A landscape with many valleys, sampled at points; each row gives a point and its height.
From any point a ball rolls to the lowest of the 2 points nearest to it. It stops when none of these is lower. Distance is the straight distance between rows; heights are no part of it.
<1541>: [ -5 -24  10 -35 -12  19  23  25 -31 -30  32  19 -43  18 -24  19  -8  23
 -53   6 -14  44 -54  23 -13  24  18  23  -2   9 -23   6   9]  h=423
<306>: [-23 -32  -3 -15  26  18  37   5  10  49   1  28 -96  -4 -25  29 -40 -26
  30  32  15  52 -45 -18   8 -25  -7 -12   6   4  26  29   4]  h=295
<984>: [  9  -4  20   9 -12  32  -3   3  32 -11  23   8  16 -12 -30   3 -15  21
  -1  19  28   7  46 -30 -10 -15   9   2  -8   7  22  -1  21]  h=620
<1315>: [-10 -15  18  -2 -10  28  -3  13  17 -14  14  14 -18   3 -32   8  -6  19
 -23  52  25  27  17 -16 -11  -3   9 -16   3   3  36  11  18]  h=610
<238>: [ 38  -9  28   2  32  16 -28   1   4   9   8 -16  51 -54  14  -3 -20 -11
 -22  14  19 -38  22 -11  -1  11   4  -3  16   0  -6 -31  11]  h=685
<402>: [ 27 -25 -21  41  21  28 -19  -5  20  49 -20  11 -14 -24   8  19  19 -51
  68   2  -4 -63  27 -13  23 -10   7 -28   6   5   6  22  -7]  h=586
<1482>: [ 24  15 -26   8  25 -12  -8  -5  -6  22 -27 -24  37 -25  20  19   6 -27
  86 -73 -25 -36   0  14  25 -17 -13  24  -8  -7 -33  19 -23]  h=369
<1404>: [-49 -23 -25   2 -12  27 -17  -1   9  18  -1  12 -24  31 -43  12   3  17
 -14  47  16  16  26 -22 -13 -16  -6 -28   3 -18  19  26  22]  h=625
<1517>: [  7   4 -22 -26 -12   5  11  -9 -28   1  -6  -5  13   8 -36   7 -12  -4
  24 -54 -31  24 -43  25   3 -21 -25  54 -29 -45 -35  10 -17]  h=301
<1198>: [ 35 -19  16  -1  -4  24 -21  33  -1  -1 -29   0 -40 -22 -15   7   5 -33
  -7  54  -7   7 -16  -5  -7 -15   6 -12  22   5  45  22  -6]  h=260
<755>: [-31  60  -3  19  -8 -43  -2 -22   0 -35  11 -32  56  25  42 -71 -13  32
 -40  -6  24  -3  33   9 -22  20 -27  23 -48 -12  15 -53  42]  h=384
<419>: [ 15   9 -23  19 -22 -28 -15 -16  -5 -11 -14 -43  51  29  -5 -48  13  -5
 -10 -56 -34 -29  18  22   2   0 -35  21 -28 -50 -15 -14  16]  h=582
<750>: [-19 -21 -14 -13   4  14  20   1   5  20 -10  12 -64   2 -27  21  -9 -11
   6  47   0  43 -37  -6  -1   0  -3 -23   4  -6  23  32 -16]  h=320
<1339>: [-44   6  -2 -12  -9  -2  16   4 -13 -19  14  -5  -1  25  -4   2 -11  26
 -31 -21  20  19  10   4 -20  10  14  14   3  14 -32   5  16]  h=483
<55>: [-21  23  -5 -11  -2  -6  -7   7 -31 -24  26  30  44 -12  26  17  11  19
 -12  20  22 -13  18   7  -7  14  32  19 -11  40 -31  14 -14]  h=634
<948>: [ 10  27  37  -9  32 -22  28  -5  12 -23  38 -21  58 -30  37 -22 -45  15
  32 -41  41   5  32 -18  10  -1  10  60 -22  20 -15 -33  19]  h=645
<795>: [ -9 -49 -11 -25   4  39  20  19 -26  49  -4  40 -67  15 -51  40 -22   1
   9  -5 -15  56 -70  12   3 -38 -22  14  -1 -39 -12   1 -23]  h=380
<225>: [ 45 -17  41 -24  -9  10  20  40  -9  -6  16  29  -8  -8 -43  23   1  23
 -13  11  10  45 -25   4  14 -34   4  27   7  -3 -16  -2 -16]  h=416
<1022>: [ 22 -30  30  14 -12  31 -17  34  10  19  37  46 -37   1  16   6  13 -13
 -25  42  42 -33  39 -26   9  -8  43 -21  25  42  41  -9   0]  h=559
<1177>: [-26   3 -14 -15  -2  -2   3 -36  20 -12  -4 -51   8  14 -33 -30 -23  19
 -21  -3 -12  33  -9  -6 -20   5 -20   2 -12 -42   6  -2  57]  h=656
<889>: [ 21 -18 -11   3 -26  22 -12  35  -6  28 -27  49 -43  15 -42  23  14 -12
  28  19 -10  11 -14  -5  15 -55  -7   6  -6 -10  26  33 -35]  h=687
<454>: [-24  12 -20  -7 -14 -31   0 -11 -24 -10  16   3  34  26   4  -8  29  31
 -43  18  -1   6  -1  30  -7  34  -1 -11 -12  -9 -25  -3 -17]  h=575
<1382>: [-61  -9 -59 -42 -29   0  10 -33 -38   3 -21   9 -14  50 -25   7  14  12
 -13 -18 -64  41 -77  19 -14  -6 -39  15 -17 -44 -38   3 -18]  h=743
<1027>: [ 37 -25  13   4 -20  30  21  21  16  24  19  37 -45  -6 -15  20   2 -47
  36  20  17  -3  -5 -13  21 -27  27  25 -13  25  22  17 -25]  h=673
<658>: [ 56  11  32  32  -9  22 -16   0  34   7  13  18  11 -19   6 -16  24  -5
   7  25  10 -44  43 -24  11   0  26 -35   9  26  42 -38 -13]  h=583
<1165>: [ 49   1   3   6  21   0  -7 -10  18  15 -14 -23  32 -36   6   7   2 -25
  76 -36  -7 -29   7  -3  32 -22   0  13  -1  -5 -10   8 -15]  h=352
<1160>: [ 20  15  25   4  -9 -13  17 -12  21  -3  16  -1   1 -12  30  -4   8 -15
   9   4  13 -16  16 -13   7  16  33 -14  15  36   9 -11 -26]  h=509
<983>: [ 13 -34  19 -28   0  22  27  32 -14  23   9  38 -50   2 -47  37 -14   5
  11   7  10  56 -48   3  16 -32  -2  20   6  -8 -14   7 -24]  h=397
<104>: [ 15 -30 -14  19 -18   7 -27  22  -3  27 -33  10 -40  21 -10  10  39 -27
 -10  26 -21 -12  -8   9   4 -10  -8 -46  30 -21  27  20 -26]  h=172
<572>: [ 11 -16 -25  20 -15  -1 -30  29 -28  17 -37  16  -5  15  23  31  50 -19
   5 -26 -36 -35  -6  23   6  -8  -6 -28  32   5 -14  23 -45]  h=389
<541>: [-13 -44  18  -9  37  18  -3  38  -4  21  -2  18 -46 -22  -4  30 -27  -1
 -10  56  34  27 -10 -30  -5 -10  11 -20  32  16   6  18   6]  h=214
<623>: [-37  -6 -18 -32 -28   1  10  -2 -14   1 -25  19 -53  36 -36  17   6  26
 -12  -5 -33  52 -52  -6  -4 -21 -13 -12  11 -26  -7   8 -24]  h=697
<425>: [  3  -2 -19  16 -17  27   1 -31  16   7  12 -27  18  -4 -23  -8   4 -26
  -8  10   2 -25  13  16 -11  29   4   6 -19 -14  10  15  16]  h=522
<1065>: [-46  14 -10 -19 -27 -19  -1   4 -29 -51  31 -11   8  51  15 -32  11  48
 -89  -2   1  14  -1  20 -35  45  12  21 -13  12  -8 -21  54]  h=486
<1012>: [  7   6  -9  -1   2 -19  -9  -1  -5  12 -45 -24   5 -11  12  16   3 -24
  28 -33 -23  -2 -19  11  12 -13 -21 -11  20 -12 -14  19 -28]  h=667
<359>: [ -8 -41  19 -22  35   5  11  42 -21  25  -1  40 -47 -12  -1  46 -10  15
  -9  40  19  42 -37  -9   3 -15  10 -10  36  29 -19  18 -28]  h=246
<148>: [ -4  70  -1  30   5 -45  -6 -24   9 -31 -10 -52  54   5  47 -72 -25  13
   5 -28  15  -5  28  11 -12   6 -34  35 -50 -18  32 -50  35]  h=339
<377>: [ -7 -10 -12  -8 -32 -20  -5 -19  -8 -18 -11 -33  16  45 -20 -43  22  14
 -55 -16 -34  13 -13  11 -11   7 -25   7  -8 -47 -10 -15  20]  h=637
<475>: [-47  34  -8   1 -20 -25  -1 -11  -8 -47  24 -21  39  36  18 -50  -5  40
 -69   1  14   7  20  10 -34  28  -9  25 -34  -2   2 -41  59]  h=434
<26>: [-10  10 -28   4 -25 -29 -31  16 -39 -13 -46   1  14  29  24   8  48  -3
 -11 -33 -58 -21 -21  29  -2  -6 -18  -9  16 -12 -23  20 -37]  h=439
<462>: [-33  52   2 -14 -27 -45  18  -7  -9 -44   0 -26 -11  38  33 -31  -1  24
 -32 -32   2  20  -2  15 -18  22   6  16 -13  16  -1  -8   6]  h=213
<538>: [ 46 -33  30  14 -12  43   8  20  19  12  47  38  -1 -21 -18  19   0 -23
  17  31  32 -10  26 -26  17 -22  30  32 -14  29  16   1  -1]  h=668
<776>: [ 33  33   7  11  21 -18 -27 -34  33 -11 -26 -62  48 -36  23 -36 -17  -7
  29 -25  -4 -21  21   1  -2  -1 -29  -8  -2 -24  31 -11  28]  h=708
<246>: [-21  13 -22  -8 -21 -40  -5 -24  -3 -16 -13 -46  34  40  -6 -54  -2  26
 -25 -40 -17  13   5   5  -5  -8 -38  31 -27 -53 -19 -20  30]  h=608
<669>: [ 21  36  -1  21   3 -45 -19 -13  14 -23 -47 -62  30  -6  27 -43  -7 -25
  25 -64 -37 -26   5  14   7  -4 -51  -1   1 -38  17  -5  23]  h=696
<596>: [ 14 -46 -23  42  -7  13 -30  44   6  61 -31  38 -64  27 -13   5  35 -35
   5  17  -2 -31  18  -5  17 -36 -10 -48  15 -15  44  19 -20]  h=110
<655>: [-13  12  -7  -2  -5 -13  25 -38  30  11   1 -22   1  14 -29  -1  -8  16
  20   2  12  28  10  -6  -1   2  -9 -20  -7 -20   7  10  -5]  h=379
<876>: [-36  -1  13 -19  20  -7  44  17 -14 -64  38   1 -30   9 -10   1 -39  49
 -53  -9 -12  46 -42   9 -22  47   5  33 -16  24 -28 -11  66]  h=508
<1292>: [  7 -32  -6  13  13   3   7   7  -7  59  -2  30 -22 -11  30  39  28 -32
  27  21   8 -21 -13  -1  23  -4  17 -18  29  34 -12  14 -56]  h=310
<1032>: [ 20  -6  -9  16   9 -13  -9   9 -14  30 -15  16  17 -10  36  25  44 -29
  16  -6 -11 -41  -3  19  21  12   9 -30  27  19 -27   3 -57]  h=347
<656>: [-14  10  10  -9  40 -38  11   5 -30 -36  28  -6  41 -15  21 -24 -33  38
 -44  16  19  26 -26  21 -12  43 -22  42 -45   0 -34 -24  39]  h=549
<529>: [ 36 -30 -27  29  12  36 -17  11   6  53 -26  14  -6 -17 -13  36  24 -40
  74 -24 -19 -43   0   4  26 -30 -10  -4   0  -2 -12  26 -20]  h=595
<1329>: [  6  52  -6  25 -22 -20 -35   8  -9 -33 -15   6  48  19  20 -41  29  36
 -15 -40  -7 -48  58  -3  -8  -2  14  -5 -15   5  -7 -32   7]  h=664
<133>: [ 14 -36  21 -20  24  23  27   2  21  52   4  10 -71 -30 -10  27 -42 -44
  43  16  17  30 -33 -24  17 -38   6  10  15   6  21  23  -2]  h=278
<1043>: [ 31  31   8  27 -14   9 -26   7  18 -23 -10  -3  35  -5   5 -25  22  15
   0 -27  -5 -47  52 -16  -7 -10  16 -13  -2  12   7 -24   5]  h=679
<1298>: [ -4  38  -9  13 -36 -36 -34  -3 -18 -27  -2   4  48  37  24 -46  41  35
 -53 -14 -12 -41  38  20  -6  18   0 -19 -10  -6  -3 -35  -4]  h=640
<21>: [-49  -5   2 -14  -7 -10  14  12 -20 -55  48  15  22  35 -16  -4  -6  59
 -74  10   8  30   2  13 -26  32  -1  23 -18   4 -22  -8  51]  h=528
<239>: [ 21  -5   7  16 -11  39  -3   9   1  -8  39  42  34 -17  -7  16  14   1
  13  33  25 -28  43  -9   7   3  34  18 -18  30  -6  10 -11]  h=660
<1551>: [ 42  -4  23   1  12   9  -1   9  18  17 -17 -11  -7 -31  10  17 -10 -28
  49 -17   7 -14   7 -27  20 -34  15   9  23  15   0  14 -10]  h=368
<353>: [-14  22 -14  17 -20 -11 -20 -21   2  -1   9   4  34  22  -4 -20  30  24
 -36  26   6 -32  41  11  -8  26   9 -44  -3  -6   5 -20 -11]  h=609
<1189>: [ 12  26  14  -3  -7 -32  37 -14   6 -11  22  -4  17  -3  22 -11   4   1
  10 -12  14   6   2  14  13  27  17   6 -10  24 -15 -13 -38]  h=524
<573>: [-27 -18 -41   8  -5  35  11 -29  13  40   1 -25 -13  14 -20  15   6 -29
  13   1   6  -9   2   7  -7  11   0  -9  -3 -22  -4  34   9]  h=540
<630>: [-41 -14  -8   0   4  31   0  -9   3  -2  26 -17   3   2  -5   1 -13   5
 -51  42  27  -6  22   0 -29  38  17 -23  14   7  -2   0  43]  h=707
<6>: [ 43  20  -7  32  -8 -16 -13  -3  -3 -14 -20 -31  50  -2  13 -29  18 -20
  12 -63 -26 -52  25  21  14   5 -16  15 -21 -21 -16 -16  -1]  h=563
<966>: [-15  20  -1  -7   2   0  -6  -9   5 -23   9 -22  42 -10  -2 -12 -25  21
  -9 -10  20   0  28  -7 -15   5   2  30 -15   1 -14   1  28]  h=510
<534>: [ -6  28   5 -24 -13  -2  16   2 -17 -60  19   4   9  -6   0  -1  -8  15
 -23  19  -6  35 -23  15 -20  28  17  41 -29  24  -3   8  12]  h=602
<1387>: [-47  -9   0 -12  -5  10 -15  12 -16 -10  19  15 -19  21   7  15  11  32
 -55  40  25   2  16   1 -24  29  33 -35  28  22   3   7  11]  h=722
<867>: [-31  -4 -20 -15   2  -5 -22   5 -23  -9 -24  -9   2   9 -14   8   0  18
 -32  26 -13  24 -18  -3 -19   8  -7  -7   7 -16 -13  22   3]  h=400
<936>: [ 61 -12  11  46 -10  31  11  -8  52  29   2   9 -39  -6  -8 -10  17 -42
  64 -11   2 -39  36 -31  27 -28  20 -15 -11  17  44  -1   4]  h=606
<615>: [-17 -38  30  14   6  20   5  25  16  22  48  62 -37   5  -2  20  -7   1
  -9  59  59   3  36 -28  12 -15  26 -24  12  37  40   6   4]  h=548
<597>: [  3 -32  35   0  35   9  22 -23  39  32  44  22  -1 -36   5  22 -29 -12
  56  43  47   6  29 -53  22 -16  16  -8  12  23  18   1   8]  h=529
<243>: [  8  21  10  -9  31 -21  -5 -31  27  -6 -29 -50  14 -37  14  -9 -29  -6
  20  -2   4  10  -2  -8  -5   4 -11 -15  14 -11  15   9  17]  h=718
<357>: [-10  37  25 -11  29 -28   6 -31  16 -10  20   9  51 -44  32  -7 -17  11
  15  29  28 -16  28 -22   5  23  11 -16  -3  27  -6 -27 -18]  h=507
<689>: [ 47  26  19  26  24  -4 -33  -8  20  -3 -21  -1  35 -48  41  -8  14 -37
  33   6 -19 -75  38 -23  27   8  11 -44  24  26   9 -28  -9]  h=401
<1351>: [ 22  18  15  11  29  18 -28 -16   6  11  17  -3  63 -56  25 -14 -20 -13
   8 -10  23 -70  52 -23   8  13  12  -5   4  14 -15 -37  15]  h=678
<906>: [ 34 -30 -28  39  -8  22 -16  31  -2  47 -34  40 -31   6 -11  37  46 -44
  50  -7 -35 -37  -3  12  26 -30 -10 -21   3   1   9  26 -41]  h=605
<957>: [  7  16   5 -18 -38  -9 -26  29 -24 -23 -15  18 -22  24  12  10  36  22
 -21 -18 -13  -3  -1   6 -11 -17  33   4  22  20  -3  18 -28]  h=124
<1254>: [  0   6   4 -22 -39  -6  24   3  -7 -10  -1   9 -45  31 -24   3   9  10
  -7 -27 -16  37 -32  13  -3 -14   4   7   5 -11  -5   5 -30]  h=681
<1108>: [-24 -51  17 -10  16  20  27  19  -7  -4  41  30 -24   9 -46  31 -18  36
 -29  31  20  46 -15   0  -6  13  -1   1   4   0 -11  11  21]  h=361
<2>: [ -9  36  33   1  35  -1   9 -27   8 -22  59  -7  81 -41  40 -33 -47  15
 -15  -4  51 -22  38  -5  -8  35  -9  31 -32  18  -2 -62  35]  h=663
<1454>: [-60 -10 -50 -41 -23   8   8 -19 -34  14 -41  14 -55  43 -20  19  12  11
  -6 -15 -64  48 -77   8 -18 -21 -32 -14  17 -31 -13  -1 -28]  h=720
<710>: [-36 -15 -46   3 -30  14 -15   2   0  42 -46  16 -64  45 -30  14  21 -11
  12   4 -34  21 -26   0  -6 -41 -27 -35  18 -32  22  26 -25]  h=658
<1445>: [ 26 -37  22   0  22  29 -18  29  10  33 -16   5 -35 -36 -10  13 -21 -31
  11  43  27  -1  10 -32   4 -38  10  -8  24   3  31  21   9]  h=241
<528>: [-20 -11 -34  -7 -18  17 -11   3 -18  25 -48   9 -42  14  -8  31  20 -31
  20 -13 -49  13 -46  16  -1 -24 -26 -17  27 -21   3  28 -38]  h=639
<39>: [  4  -3  -4 -11 -54  -4  13 -18   3 -13  -4 -12 -23  49 -38 -27  20   3
 -33 -34 -33  28 -22  10  -8  -6  -8   6   0 -40   9  -9  -6]  h=662
<1504>: [-54  -6 -44 -28   3  -8  -3 -15 -25 -20  -9 -17   6  23 -23  -1 -10  25
 -34  10 -26  34 -41   0 -25  10 -19  19 -22 -27 -35  18  27]  h=351
<827>: [-51 -39 -42 -24  -2  32  -8 -10 -20  20  -7  -7 -13  25 -53  19 -13  16
 -11   8 -12  35 -27 -10 -20 -17 -25  13  -3 -43 -22  27  23]  h=292
<1046>: [ -6  65   4   6 -10 -64  14  -5  -4 -43 -14 -33  23  17  46 -57 -17  14
   0 -35   4  16   1  12  -3   1 -19  36 -37   0   8 -25   3]  h=291
<1535>: [ 25  -2 -11 -24  39 -15 -14 -29  10  23  -9 -47  32 -36  -5   9 -28  -1
  62 -39   5   2 -10  14  15 -11 -25  17   0 -30 -13  15  -2]  h=331
<684>: [  0   1 -27  29  17  20 -26 -29  20  28 -19 -18  22 -17   2   7   5 -28
  34   5   2 -53  33  -2   5   9   9 -32   5  -3  -2  19   7]  h=574
<1136>: [  0   7  18  -6  30 -12 -16 -12  16  10 -28 -26  -3 -33  26   0 -18 -14
   3  10  16 -13  16 -24  -4  -2   4 -37  41   4   4   4   8]  h=726
<515>: [-74   5 -10 -18  30  -9  34  -6  -9 -12  20 -16  -8   8  20  11 -36  17
 -23 -21  29  19  -6   4 -29  35  11  17   0  27 -42   7  43]  h=454
<152>: [ -7  38  28   0  25 -30  29 -17  11 -33  36 -29  48 -23  46 -37 -49  21
  -9 -14  43  12  11  -1 -12  26  -9  40 -33  20   3 -44  35]  h=654
<1186>: [ 33   6  41 -19  35 -19  18  -1  13   5  21 -12  50 -45  19   1 -32  12
  39 -29  31   1  19 -21  24 -20  10  31   9  14 -28 -27  -1]  h=638
<387>: [-61 -11 -17 -24  45   4  28 -16  -9  17   3 -22 -20 -13   8  29 -45  14
  10 -23  17  32 -33  -6 -15  12  -5  16   9  10 -46  24  29]  h=428
<365>: [-24  10  -3 -19   2  -1  40 -29  27  -8  -1 -17 -43   1 -23   9 -23   7
  13  21   5  50 -25 -12  -7   7   1 -18   1  -6  20  22   5]  h=350
<1410>: [  7 -31 -39  30 -17  24 -21  19 -13  51 -53  18 -36  11  -7  43  34 -54
  44 -34 -59 -21 -29  20  14 -35 -44 -32  20 -29  13  34 -32]  h=619
<143>: [-16  10  16 -22 -15  17   7   9  -1 -66  31   4 -31   8  -9   5   2  33
 -46  46   0  44 -24   4 -32  37  28   8  -9  37  34   0  32]  h=581
<1359>: [-40 -44  -2 -27  16  26  34  27 -29 -20  36  36 -59  20 -46  38 -22  41
 -44  13 -18  62 -58   3 -11  21   4   9  -1   2 -29   5  33]  h=391
<991>: [-36 -12  -4 -38 -13   1  16  17 -27 -56  27  -1 -42  43 -20  -9  -9  43
 -83  -5 -29  46 -52  10 -31  34   9  22  -6  -5 -18  -9  49]  h=468
<1393>: [-14  20 -20  -1 -13 -61 -23  11 -47 -24 -36  -6  28  25  36 -21  26   5
 -29 -25 -35  -8 -29  40  -1   8 -29  14  -5 -15 -32   0 -16]  h=383
<773>: [-28   1 -46  13  13  10 -10 -42  14  43 -23 -41   8   4  -4  11   2 -20
  37 -17  -5 -21  12   4  -1   3 -14 -34   8 -27  -4  27   7]  h=557
<740>: [ 36 -45  41 -14  30  13  29  15  20  31  24  17 -43 -35 -13  24 -24 -29
  23  51  25  30 -33 -18  26 -14  10  14  14  19  18   7  -1]  h=264
<11>: [-11 -27  -3 -16  14  22 -12  21 -20 -21 -14 -12 -36 -10 -19  11 -14   4
 -46  56 -13  33 -35  -3 -23  23   4  -5  10  -3   6  20  19]  h=436
<338>: [-26 -11   3 -27  20  18  23  -6   1  12  -3  -9 -42 -22   7  29 -38 -14
  22  -3  12  26 -24 -21 -12 -11  16  10  20  22 -19  31   1]  h=406
<241>: [ 34  35   0  24   1 -15 -16   2 -17 -16   5 -19  73 -14  39 -48   0 -14
  -1 -43   3 -51  30  26   4  16 -10  45 -44  -9 -17 -37  11]  h=547
<562>: [-11  -6  36 -10  41 -13  27 -34  31  20  36   3  16 -39  13  15 -31   5
  30  33  41   8  20 -31  17  10  10 -24  16  17  -3  -8  -6]  h=521
<49>: [-26  16 -29 -10 -11 -56 -10  -4 -47  -5 -42 -17  27  41  22 -32   8  10
  -6 -61 -39   9 -35  25   0 -16 -52  42 -22 -42 -41  -4  -9]  h=324
<1072>: [ -8  29 -11  -4  -6 -45  26 -11 -18 -12  10 -11  36  13  14 -20  12  14
  -6 -15   1  11 -12  37   3  31  -7  27 -27  -9 -31  -7 -31]  h=546
<1056>: [ 35 -13   5  43 -10  16  -9   6  36  37  -4  28 -29   7  -9  -5  27 -20
  24  18  13 -44  47 -24  19 -19  19 -41  -2  13  39  -2 -10]  h=596
<93>: [ 25  31  10  12  14 -44   6 -11   6  -4 -23 -17  30 -27  52  -8   8 -34
  35 -28 -18 -35   3  14  24  16   1  -6  10  22  -9  -6 -35]  h=441
<785>: [ 14   3 -10  18   5 -20 -30   0   1   4 -52 -38  18  -9  16   0  10 -34
  18 -54 -50 -31  -1  18  10  -4 -41 -22  25 -34  -3  16   1]  h=682
<794>: [-11  -4 -16 -17   8   4   0  -8  -2  33 -42 -10 -29  -5 -16  31 -10 -14
  46 -14 -13  22 -31  -4   2 -33 -22 -12  16 -16  -5  31 -26]  h=655
<318>: [-24 -25 -39  12 -13  24 -11  32  -7  62 -34  52 -87  33 -22  20  12 -26
  25  22  -4  12 -15  -4   3 -57 -14 -20   6  -8  50  36 -31]  h=676
<394>: [-40 -11 -19  -2  -7  12  -5 -30  25  -4  -9 -28  -5  22 -43 -14  -5  28
 -27  46  -3  29   7 -16 -17   1 -18 -36  -1 -38  21  11  43]  h=644
<895>: [  8  37  27   1  37   8  -5 -34  23  -3  50 -13  78 -54  45 -33 -45   0
  27 -19  36 -50  58 -36   5   9  12  18 -15  24  -1 -61  28]  h=670
<1175>: [ 56  15  34  12 -18 -14  10   4  21  -2   3  15 -16  -2  40  -2  36 -30
  30 -10 -12 -35  14 -10  33  -3  44 -20  28  46  20 -14 -36]  h=490
<213>: [-32  17  -4 -17  -4 -37  24 -19  -2 -32   1 -42   9  35 -14 -49 -30  39
 -28 -34  -6  44 -12   0 -18   5 -29  27 -31 -34 -13 -20  47]  h=632
<659>: [ 47  14   7  40 -30 -10  -6   9  22  -4 -23  27 -28  18  15   5  58 -18
  43 -12 -27 -40  20   3  33  -2  20 -43  10  30  26   1 -43]  h=469
<62>: [ 12  63  18  17  17 -35   1 -29  20 -19   5 -15  53 -33  57 -40  -5  -2
  19  -9  14 -46  39  -9  11  25   2  -9 -10  25   6 -49 -12]  h=487
<1361>: [-16 -39  10  15  27  20   6  -1  23  59  27  34 -25 -17   6  27 -14 -23
  24  45  53 -14  38 -41  16 -15  18 -28  19  18  14  10   6]  h=536
<268>: [ 33   5   0  38  -7 -16  12 -11  33  21 -23  -8 -12   9   4   0  33 -26
  52 -42 -23 -29  19  -2  28  -8  -5 -42  17   0   9   4 -35]  h=445
<35>: [-14 -38 -38 -25 -20  48  -5  -6 -21  38 -25  21 -45  23 -58  28  -8 -20
  16 -17 -45  30 -59   9  -4 -43 -35  15  -5 -65  -5  11 -14]  h=354
<1259>: [ 51  30  14  32  21 -23 -21  -1  14 -16 -32 -11  45 -34  41  -7  25 -38
  48 -36 -36 -67  29   3  30   9  -7 -26   8  15  -5 -16 -19]  h=420
<160>: [ 29 -10  21   3  -9  17 -11   7  -4 -19  20  -2  22 -14  -9  -9  14   5
 -54  53   3   3  -3  19 -16  34   9  -5   1   2  25 -20  -2]  h=485
<1279>: [ 34 -14  12   6 -44  32  -1  30   5   4   2  39 -60  19 -32  11  14 -16
   4  14   5   3  -1  -2   7 -34  22   8  -3  10  36  17 -19]  h=680
<628>: [ -9  -5  35  -3  -9  35  11  15  19 -43  42  24 -16  -6 -10  16  -8  19
 -30  49  33  27  11 -13 -20  15  32   4   6  43  33   5  26]  h=598
<530>: [-48 -52  -8 -12  16  15   9  10 -17   9  23  18   4  21 -56  23 -17  47
 -26  11  10  47 -11  -5 -11  -9 -17   5   4 -33 -33  11  30]  h=333
<145>: [ -5  -7   9  12  14  40 -27  -7   7  10  15  -8  28 -30   1  -7 -16  -3
 -32  26  34 -39  46 -17 -17  15  16 -24  20   6   0 -14  26]  h=694
<1089>: [ 37   2   8  17  -6  14  -4 -23  23  -5   9 -22  34 -23 -10 -16  10 -15
 -19  35   1 -13  12  12  -9  31   1 -18  -6 -10  29 -18  -3]  h=505
<99>: [ 40  52  22  27   0 -49   3  -6   9 -23 -11 -28  45 -22  67 -41   9 -30
   5 -27 -11 -42  12  26  14  29  -8   0  -3  21  14 -34 -14]  h=464
<34>: [ -5  45  -1 -17 -40 -29   5  15 -19 -44  -1  -3  -9  32  34 -19  24  17
  -6 -49  -9   0   6  16  -8  -2  31  25  -3  30  -6   4 -19]  h=220
<418>: [ 14  40   8   7   6 -16 -19   4 -16 -35   5 -15  74 -18  23 -39 -15  20
 -17 -17  15 -16  21  13 -15   2 -10  55 -47  -7 -11 -26  25]  h=531
<406>: [  1  38  11 -15   2 -21   9  10 -26 -54  32  15  46 -20  40  -5  -1  24
 -28  25  16   8  -3  25  -8  36  21  41 -32  39 -15  -6  -6]  h=618
<726>: [-17  18 -17 -21  10 -28   6  -8 -25 -11 -22 -30  19   4  -2 -12 -23  12
  14 -50 -10  23 -29  20  -6 -14 -30  43 -29 -32 -39   7   6]  h=268
<1457>: [  8  17 -11  25 -23 -14  11 -29  29   8 -16 -32   3  26 -18 -23  18  -4
  19 -41 -19 -10  20   5  10  -3 -14 -20  -1 -30   9   0 -13]  h=414
<1357>: [ 10  -4  21 -19  -9  18  12  18   5  -4  -6   7 -39 -14   1  21 -18 -17
   6  -9  10  11  -9 -20  -2 -25  28  15  24  24  -1  18  -6]  h=388
<744>: [-17  -9  20 -11  33  -2  35   4  -2 -42  43 -10   3 -13  -2   1 -36  32
 -51  20   9  31 -29  10 -17  59   3  26 -21  19 -18 -18  49]  h=527
<506>: [ 53 -16  35  28 -18  29 -28  24  19  20  36  59 -20  -1  17 -11  37 -12
  -8  37  27 -62  52 -21  18  -1  50 -40  12  44  52 -42 -14]  h=571
<83>: [  7 -16 -36 -18 -16  27  -2 -14 -19  37 -26   4  -4  11 -46  30   4 -18
  48 -60 -43  13 -46  25  10 -41 -34  26  -8 -57 -22  11 -26]  h=327
<1081>: [ 36   3  10  21  15  -5 -25   1   3  18 -16  16  21 -33  27  10  32 -30
  15  30  -5 -58  18  -5  24  16  15 -47  28  16   3  -7 -41]  h=378
<87>: [ 25  -3  50  -9  13   4  28   2  27 -11  35   7  32 -25 -21   7 -21  26
  23   0  34  27  24 -24  12 -19   9  21  -2  13  -1 -16   5]  h=629
<200>: [ 19 -30  -7  -3  -7  18 -17  31 -19  14 -44   6 -63  -1 -21  14   9 -47
  -6  44 -33  19 -46  14   6 -18 -16 -28  27 -29  39  31 -25]  h=224
<5>: [-49 -12  14 -14 -20  12  14   6  -9 -65  55  29 -10  37 -24  11  10  61
 -61  38   9  42  -2  12 -23  42  18   5  -9  22   8  -1  44]  h=556
<1031>: [  6  25  -8  20 -38 -17 -14  -3  12  -5 -13  12 -11  39   4  -9  50  17
   5 -15 -13 -26  36  -2   8  -1  23 -39  13  11  11  -2 -36]  h=502
<734>: [ 12 -22  22 -11  25  16 -11  25 -13 -27  12  -5  -2 -31   1   5 -11  11
 -62  61  12  14 -18   3 -23  36  17 -11  16  15  10  -8  23]  h=463
<342>: [ -9 -47  -3  -6  24  11  18  24  -8  63   2  43 -48  -9  11  46   0 -21
  23  36  16  20 -34  -5  10 -12   7  -7  25  34  -6  22 -42]  h=279
<762>: [ 11   1 -20  -3  20 -26 -19 -14  -7  17 -20 -38  48  -4 -12  -1  -8  13
  37 -59  -4  -6   4  14   9 -15 -30  20  -9 -43 -32   6   3]  h=307
<519>: [ 22  29   1   6  -9   0  -9  12 -22 -23  22  25  51 -20  22   0  26   4
   0   0   7 -45  35   7   6  10  40  23 -20  36 -27  -3 -22]  h=648

Two balls start at each pair of points below. Name the first point that both come to, or write -.
<534> / <744>: -
<684> / <145>: -
<2> / <55>: <143>
<394> / <630>: <1315>

For each start below, name the point where the ball stops.
<529>: <827>
<936>: <827>
<1043>: <1032>
<1027>: <462>
<1351>: <462>
<6>: <1165>
<1056>: <1032>
